Points on a hilly landscape, in no order, each with its height.
A ball rolls from a point to the lowest of its 6 nearest points, and stops where none of them is lower. Distance is the straight distance between rows; heights are no part of it.
j566: [151  75 121 129 127 136  96 153 104]  height 40.6
j47: [137 131 132 129 126 130 134 133 131]  height 60.3
j97: [129  69  99 116  85 161  66 123 118]  height 46.6
j130: [136  96 115 125  87 181  83 108 116]  height 40.4
j70: [152 131 136 122 108 175 122  99 113]  height 32.7
j495: [127 192 155 125 125 151 177  93 139]  height 33.8
j644: [150 184 160 140 176  99 199 140 133]  height 45.6
j572: [103  78  83 113  76 145  57 114 130]  height 56.1
j403: [ 72 172 112 125 127  72 138 128 180]  height 16.8
j323: [166  87 133 135 144 141 116 145  98]  height 22.9
j898: [110 132 110 122  95 145 114 105 138]  height 62.5
j199: [193  80 139 136 147 177 119 118  75]  height 38.7
j408: [125  69 101 121 100 135  72 139 129]  height 57.0
j489: [124 109 128 129 135  96 116 159 140]  height 60.8
j394: [ 92 149 121 124 137  79 135 148 167]  height 30.1
j587: [118 175 125 126 111 139 147 108 148]  height 55.6
j235: [186 113 149 139 155 157 146 125  90]  height 33.2
j940: [118 140 137 136 159  72 152 170 151]  height 32.5
j226: [142 119 133 137 157  95 138 166 126]  height 33.3
j996: [ 96 181 131 125  95 199 146  60 114]  height 34.9
j298: [187 127 168 128 158 184 151  95  89]  height 26.9
j113: [147 172 148 126 140 141 167 118 136]  height 20.4
j790: [107 149 115 123 103 135 122 117 144]  height 18.8
j134: [173  60 124 141 147 144 107 156  85]  height 36.6
j422: [176 167 178 127 161 176 176  81 102]  height 25.6
j206: [128  90 133 144 175  64 135 192 119]  height 9.7
j454: [148  56 120 145 153 110 105 182  97]  height 47.0
j506: [143 170 151 138 166  94 180 156 140]  height 22.3
j542: [ 89 191 116 124 119 116 156 109 157]  height 32.4
j927: [167 116 142 142 164 126 152 150 100]  height 44.7
j279: [106  99 121 122 136  77 108 167 151]  height 59.5
j53: [ 73 141 106 123 120  68 113 136 166]  height 13.9
j178: [115 180 142 131 130 111 162 131 152]  height 25.5
j738: [122  61 123 132 139  84  96 179 127]  height 64.4
j991: [100 183 129 130 131  86 164 131 169]  height 27.2
j539: [137 129 143 149 187  72 166 181 123]  height 23.8
j686: [125 174 139 124 107 167 150  93 126]  height 46.9
j555: [171 144 155 133 151 159 163 108 105]  height 19.3
j684: [171 136 157 121 129 192 137  93 101]  height 27.3
j404: [ 86 169 109 128  98 146 135  93 142]  height 77.2
j912: [ 98 137 110 122 115  97 115 129 157]  height 60.4
j987: [142 186 168 123 119 195 159  64 107]  height 32.6
j519: [102 154 112 119  82 190 123  71 108]  height 10.4
j948: [ 87 204 125 125 102 159 161  73 138]  height 46.4
j280: [144 158 146 131 154 117 166 145 128]  height 3.9
j209: [116 105 112 123 117 108  99 144 144]  height 83.2
j651: [173 102 143 130 129 166 119 120 100]  height 34.4
j508: [134  85 128 135 150  95 115 177 124]  height 49.9
j767: [163  88 128 127 123 158 108 134 104]  height 35.5
j834: [ 68  95 101 114 120  46  83 151 163]  height 45.1
j35: [148 171 154 127 125 169 157  95 117]  height 31.3
j177: [106  75 115 127 144  64 103 177 142]  height 46.3
j846: [ 77 113  99 119 111  76  88 131 159]  height 53.8
j224: [113  68 105 117 112 103  69 148 140]  height 79.5
j31: [112 117 102 122  81 162  92 101 125]  height 45.0
j919: [ 87 116  85 119  95 126  90 108 140]  height 62.4

Where does a ball stop that starts at each point below?
j495 -> j280
j489 -> j206
j572 -> j555
j987 -> j555
j209 -> j53
j991 -> j53
j738 -> j206
j408 -> j555
j97 -> j555

Call two points neighbours if one is among the 6 nearest of the other. Go from one point of each pair to the other, from neighbour to neighbour, staying as low as possible. Name the highest point that can't be avoided.
j555 / j206 -> j539
j206 / j519 -> j70
j555 / j280 -> j113
j323 / j555 -> j235
j280 / j53 -> j178
